Each row is a point on a landscape with many valleys, with its height.
From any point a ball rolls to the lowest of the 2 points nearest to it. It stops when none of these is lower. Distance is the straight distance between rows; heights are no part of it.
j_488 h=294: [ -4 -14  10  10 -13   1   6  26  11 -24  13  -6  17   2   7   1  26   1
   0 -22  22 -12]
j_754 h=484: [-10  15  -4 -17 -10  -4   7  -9   4   4  -7  -4 -10  11   0 -40  -5 -13
  -7  11  -1  -2]
j_179 h=412: [-19  20   4 -15   8 -15 -16  -4  -4  -6  -5 -12   6  21   8 -14  -6  -7
   1   2  -9  11]
j_721 h=475: [  3  -2   1  10  21 -12  -1   1   6 -16 -14 -15  12  20   2   1   0   0
  18   4 -10  -1]
j_113 h=154: [ 12 -28   5  35   1  11   9  23   7 -14  20  17   7 -11  13  19  22   4
   2 -33  13  -7]
j_989 h=554: [-31  21   3 -16 -23  -5  -6 -30 -12  13  -3  -7  -5   7  -4 -29  -5   0
 -10  12 -21   1]
j_532 h=591: [  0   2   5 -14  -8  -3  -5  -5   6  18   3  -9  -3   5  -3   6  -3  -3
   2  17  -5  19]
j_528 h=336: [ 22 -13   7  40   0   4   8  22  23 -21   5   1  18  -6  -2  16  10  22
  10 -27  13 -26]
j_409 h=489: [-24  -5   3 -21   2  11   0 -18  -4  21   0  11 -10   1   5 -12 -13  14
 -17   8 -14  29]
j_736 h=332: [  8  -2  -6  -8  -1   5  -9  -6 -21  19   7   3 -10 -22   3  14  -1  -9
 -15  24  -9  16]
j_805 h=449: [ -5 -14   0 -23   5   4  -1 -10   5  23   0  14 -14 -16   5  -3 -24   5
 -17   8  -7  28]
j_771 h=637: [-10  -3   6  -2  12   5  -4 -10  -6   6 -10  -3  13  21  18  21 -14  19
  -4  -4 -11  23]
j_597 h=302: [ 10   3 -11   2   0  -2  -3  -2 -20   2  -7 -12   0   6   8   2  11 -17
   5  19   4  -3]
j_100 h=574: [ -7   3  -3  -5   6 -17  -7  13  25  -6 -10  20   1  -1 -13   6 -12  -8
  23 -18  19 -29]
j_987 h=343: [ 33  -8   7  33  20   0  13   8  14  -6  -2   5  10  -1  -9  19  -5  17
  13 -10   3 -19]
j_57 h=195: [ 25  -3 -11  18   9   9   5  13  -8 -11   4  -6   0 -16   0  14   4   0
   1  14 -11   7]
j_739 h=351: [ 18  -7   6  44   3   4   0   7  27 -22  -5  -4  29   0  -5   6   9  19
  10 -35  17 -44]
j_66 h=403: [ -7   0   5 -22   8  -6  14  -7  13  14 -10  10 -13  11  -5  -8 -18  -2
   2  -2  16  -6]
j_376 h=307: [-11  24   1   0   4   3 -10  -2 -22 -15 -10  -9  12   9   1   7 -12   5
   0  21 -26  12]
j_483 h=380: [ -2   6  -5 -12  -8   2   5   7  -3  -8   7   0 -10 -10  -4  -7  10 -13
  10  11  -6   8]
j_373 h=377: [16 -8  9 -7 15 -4  5  5  5 18 -3  4 -6  3  1 19 -9  7 10  4 10  3]
j_17 h=329: [  8  -4  -6   0  -6   7   6  15  -6 -22  10  -3   0  -7   4   2  27 -12
   4   2  -2   0]
j_259 h=299: [ 13  11 -13  22   2   5  -7   0 -11 -17 -11 -33   6   1  -1   7  10  -1
  11  17 -11  -5]
j_142 h=357: [ 23  -5   7  13  23  -3  10   0  10  -1  -6  -5   1   5   4  24 -12  16
  11  -3   6  -9]
j_631 h=192: [  3 -30   6  13  -9   7  15  18   2  -6  21  25   1 -14  16   8  22   1
  -6 -26  27   0]
j_298 h=349: [  5   1  -8  -7   7  -5  10 -11  -7   6  -6   1 -10   7  14   9   4 -14
   7   9   5   5]
j_81 h=207: [  2   7  -7  -5  -8   2  -5 -13 -23   4  -1  -6   1 -13  -1  14  10 -15
   1  21  -9   3]
j_825 h=389: [-32  17  -2  -8 -18  17   3 -37  -7  28   7  -1 -15 -12 -14 -22 -12  18
 -31  12 -27   3]
j_802 h=490: [ 13  -7  -3  21  15  -3   4   6  12 -27  -8 -20  12  12   2   1  12  -6
  17  -4   1 -14]
j_350 h=284: [-34  14  -3 -26  -4  -6  -5 -18  -2  12  -9  -1   5  12   9 -24 -18  15
 -16  -2  -6  20]
j_405 h=563: [ -1   3  -2   8  13 -18 -15   9  19 -18 -17  16  14  12 -14  13 -19  -4
  23 -23  13 -34]
j_423 h=482: [ -8  19 -10 -11 -19   2   0  -7 -23 -12   1   3  -6 -27 -17  -9  22 -18
  -2  19  -8 -11]
j_888 h=315: [16 -9  3  3  1  1  5  9 11  3 13 -2 -9 -7  2 10  9 -8 22  0 19  8]
j_230 h=555: [ 11  11  -5  13  12 -16 -15  18  22 -10 -11   2   9  19  -6   7 -19  -3
  16 -20  16 -16]
j_80 h=133: [-36  19   0 -21  -8   1 -17 -16  -8  -3 -10  -1  13  13   2 -16  -3   3
 -15  10 -17  21]
j_297 h=356: [  9 -11   5 -16  -1  -4  12   4  17  14   7  16 -19  -3  -7  -7  -7  -8
  -1  -1  10  -7]
j_751 h=317: [ 19 -17  -1   6   8  -9  10  17   9  -7  -5   6   2  11  -5   8   4  -4
  13 -10  16 -15]
j_914 h=362: [-15  28  -2 -12  -7  -3 -11  -3 -20  -3  -7  -5   0   8   1 -10  -7  -6
   0  17 -10   5]
j_889 h=597: [  1 -12  -5  18  -4 -13  -3  25  19 -23   0  19  22  -7  -8  14   4   2
  22 -36  20 -35]
j_718 h=333: [ 20 -10   3  23  13  -3   6  15  15  -4   0  15   2  -1 -11  24  -4   7
  18 -21  17 -24]
j_524 h=499: [  2   4  -1  -5 -11   4  -8 -18 -28  14  11   8 -30 -36 -18  -2  15 -13
 -12  21 -13  -3]
j_974 h=248: [-16  -4   6  -6  -3   5 -12 -14 -27  20   4   5  -4  -2   7  12 -11  14
  -9  11 -24  33]
j_226 h=444: [  0   2  -9 -13 -11   7  15   5   7   2  16  -3 -20 -11  -4 -18  19  -6
  -3   0  11  -2]
j_61 h=435: [ 12  -9  -3  -7  -8   6   9  -1   1  19  19   5 -28 -36  -2 -22  -1  -6
  -6   5   9   9]
j_882 h=328: [-42   8   4 -21 -19  13   1 -38 -17  22   2   4  -7   1   0 -22  -6  27
 -25   5 -19  11]
j_86 h=526: [ 11   5   1  24  26  -7  -6  -6  19  -3 -24   4  14  21  -2  18 -21  11
  15 -16   1  -8]
j_487 h=450: [ 11  -4  -4   0 -10  14  -9   4 -20  10  18   6 -23 -24 -13  -3  21 -12
 -10  16  -8   2]
j_838 h=543: [  7  13  -2  -1  11  -8  -6  21  16 -19  -9  -8   9  14  -1  -1 -13  -9
   4  -8  12 -10]
j_217 h=609: [ -3  -2  -2 -13 -10  -9   6   7  19   3   5   1  -8   7  -3 -22  15 -13
   1 -17  29 -21]
j_83 h=502: [ 20   7   2  28  22  -6  -3  10  23 -24  -9 -13  22  10  -1  -1   6   1
  15 -21  14 -26]
j_557 h=433: [-10  13  -9 -11 -14   0  -3  -2 -12 -14   2 -11  -9  -6  -9 -22  21 -19
   4  16  -1  -8]
j_799 h=666: [ -8  14  14   8  20  -7 -13  -5   1 -10 -12 -10  26  27   8   0 -14  18
   3   3 -10  19]
j_922 h=439: [-16   2   9 -20   6 -16  -3  -8  17  12 -14  16   1  20   3  -2 -28   3
   3 -10  10  -1]
j_70 h=400: [ 19  -3   9  -5  15  10   4   3  -9  10   6   0 -11  -5  -1  14  -3   5
   1  18   2  12]
j_87 h=500: [  3   4  -5  -7  -9  17   7 -15  -1  25  15   1 -25 -33  -8 -25   3  -3
 -14  19   1   7]
j_289 h=287: [  1 -24  12   1 -14  -3   5  22  22 -10   8  20   5  -5  -6   2  13  -9
  11 -27  23 -17]
j_863 h=528: [  9   9  -3  -9  -5  -4  -2  21  -5  -6  -6 -10   0  13   8  -7  -8  -9
   1   2  11  -6]
j_815 h=177: [ 22 -29   2  28   7   9   8  23  -7 -10  18   8  -2 -17   6  13  17   4
  -1 -18   7   0]
j_940 h=321: [ 15  -9   6  27  -3   2   7  28  12 -27  10  -6  15   1   1   6  17   9
  11 -19   9 -13]
j_659 h=414: [-15  19  -9 -14 -15   0  -5 -15 -25   2 -12   6  -5 -17 -19  -4   0 -12
 -12  24 -17  -2]
j_927 h=355: [-29   9  -2 -16 -22   7 -11 -29 -27  20  -6   7  -9 -20  -7  -2 -14   6
 -19  18 -23  16]
j_949 h=227: [ 16 -21  -4  13  -3  11   2  20 -13  -7  32   7  -9 -33  10   5  22  -3
  -4  -8  11  10]
j_760 h=446: [-13   5   0 -19   2  -5  11 -16  14  14  -8   2 -12  17   2 -29 -14  -6
  -8  -1   7  -5]
j_601 h=587: [ -2  -1  -4  -1  -5 -15  -1  15  22 -12   3  19   8  -3 -11  12   3  -2
  21 -29  32 -37]
j_761 h=268: [ 16   2   9   1  -4  -3   9   7   2   1   8 -12   3   0   9  15   8  -4
  12   7  13  -8]
j_349 h=514: [ 23  13  -3  29  25  -3  -3   0  17 -10 -15 -11  21  15   2   1  -8   6
  12 -11   5 -10]
j_437 h=659: [  1   6   4  21  27 -17 -11 -10  10  -8 -21 -16  33  29  10   6 -19  20
  -1  -9 -12   3]
j_314 h=126: [ -1 -29  11  30  -6   4   3  24  13 -12  16  34  10 -14  -6  14  16  11
   7 -36  18 -15]
j_411 h=396: [  5 -10  -7  -4 -25  11   3   1 -18  11  27   7 -20 -34 -10 -19  27 -11
 -17   8  -4   0]
j_854 h=253: [  4  -9   1  -2  -9  -3   7  23  21 -23   8   6  10   5  -1   1  17 -13
   8 -21  17 -19]
j_453 h=651: [  9 -16   5   4   6  -1   4   1  -1  12  -9  -1   5   4  12  17 -23  -1
  -2  10 -14  15]
j_15 h=199: [ 32 -15  -3  18  11   7  13  18  -7 -12  13   0   1  -6   2  11  16   3
   1  -4  -1  -6]
j_951 h=354: [ 18  -4  -6  27  -5  13   8  14 -14 -22   6 -16  22  -8   3  11  30   5
   0   6  -1 -11]
j_274 h=548: [-10  10   0 -14  -6   2 -15 -23 -23  17   9   9 -29 -31 -16   8  -1  -6
 -18  22 -26   8]
j_973 h=553: [ -2  -1   0 -15 -11   4   0 -13   3  29  11  -5 -21 -15  -6  -9   2 -10
  -3  20  -6  12]
j_50 h=249: [ 16   7 -12  23   3  14  -7   4 -13  -8  -5 -20   3 -14  -3  22  11   2
   0  18 -20   2]
j_136 h=512: [  4   7  -4 -16 -11   2  10   9  -3   4  -5  -3  -6  11  -1 -19  -3 -19
  -8  11  11  -8]
j_149 h=334: [-16   7   0 -16 -15   8 -10 -18 -25  10  -7  -3   2 -11  -4   8  -5  -3
  -8  28 -17   9]
j_707 h=645: [ 13  -3   3  15  16   0   2 -12  -4   5 -13 -12  15   8  14  24 -18  15
   2   6 -13  17]
j_793 h=442: [-15   6   9  -3  23 -23 -23  -7  -4 -12 -14 -22  10  29   8  -8  -9  -8
   9  -3  -5   5]
j_593 h=460: [ -8  -1  10   0  15 -17  -9   3  10  -3 -15  -9  -3  29   1  -4 -14  -4
  16  -3  -2   5]
j_794 h=590: [ -3  -5  -2 -15  -2 -16   3  13  25  -1  -7   5  -7   4 -11  -8  -3 -14
  11 -20  20 -20]
j_573 h=247: [-24  15   0 -11  -1   0 -21  -9 -20 -12 -11  -7  19  12   8   2  -7  10
 -15  12 -20  23]
j_702 h=246: [  0 -13  -1  -3 -14   4  18  16   0  -8  23  16 -11 -10   8   1  28  -3
  -3 -20  22  -9]
j_446 h=612: [-11   2   7 -18   0   5  -8 -11  -3  20 -10  -6  -5  21   5   5 -10   1
  -7  11   0  18]
j_283 h=243: [ 23   6  -7  15  10   0   5  13   1  -8  -2  -6  17   5   7   6  -8  -3
   2  12 -10   8]
j_132 h=369: [ 16 -13   3  -7   1   7   8   9   2   8  15   6 -13 -28   3  -5   4  -7
   4   3  17   9]
j_962 h=160: [-34   4   8 -13 -16   8 -17 -21 -31   7  -2  -2   6   0   4  15  -6  16
  -9   5 -28  29]
j_189 h=523: [-25  -4   4 -12  -3  10   6 -28   5  30  -5   8 -17  12   2 -26 -19  15
 -20  -4  -6  15]
j_818 h=626: [-21  -2   7 -18  -3   1  -4 -17  -6   9  -6   1   0  27  17   4 -12   9
 -10  -6  -9  19]
j_921 h=318: [ 13 -18   4  -5  -5   8  12  19  20   2   9  24 -12  -9  -8  -2   8 -13
   3 -13  17 -10]
j_903 h=652: [ 17   2   1  27  19  -8   3  -9   9  -6 -16 -20  22  14   7   8 -15  23
   1   3 -21   4]
j_724 h=493: [ -3  16 -10 -21 -15  10  13  -8   5   6  16  -6 -16 -12  -7 -20  14  -8
 -13  10  -3 -14]
j_614 h=495: [-11   4   5   0  18 -18 -22  -4  16   3 -17   8  21  36   4   9 -19   9
   7 -16   5   7]
j_63 h=335: [ 23   0  -4  29   4  13   9   7  -4 -16  -1 -29  16   0   3   9  15  13
   9   6  -6 -13]
j_598 h=560: [-17   6  -6 -14 -12   4   3 -27  -2  24   2  -4 -23  -6  -5 -18  -4  -4
 -11  14 -17  15]
j_135 h=288: [  7  21  -7  10  13  -1  -6   4  -9 -13 -12 -15  12  11  10  10  -9  -2
   1  11 -20   9]
j_456 h=471: [-28   3   8 -17   9 -13 -16 -13  11   2 -15   4  11  31  15  -1 -25   5
   6 -20   8  16]
j_730 h=292: [ 11 -13  -8  -2  -4  -5  15  17   1 -16   5   2   3   5   1   0  18 -12
   3  -7  13 -12]
j_370 h=522: [-20  21  -8  -8 -16   3   8 -28   3  15  -2  -7 -18   1  -7 -41  -7  -3
 -16  14 -15  -1]
j_464 h=402: [  6 -11  -5 -18  11  -4  11  -4   6  16   2  17 -10  -6  -3  -5 -10  -8
 -10   8   0  16]
j_534 h=261: [-43   2   6 -22 -25   9  -9 -26 -32  18  -2   4   0   0  -2  -5 -11  20
 -22   2 -21  20]
j_219 h=309: [  6 -16 -11  -1 -14  11   5  19 -14   5  29   3 -18 -31   1 -11  25  -5
 -12  -3  13   7]

Where does a ball stop that starts at each point below?
j_601: j_66
j_794: j_66
j_524: j_314
j_799: j_761
j_453: j_854
j_83: j_80
j_614: j_80

Call two points neighbours if one is among the 2 nearest of the other. Go from one point of each pair to the other, from neighbour to neighbour, staying as low as possible. Name the highest point that can't be avoided.
j_57 / j_80: j_376
j_962 / j_149: j_927
j_314 / j_57: j_15
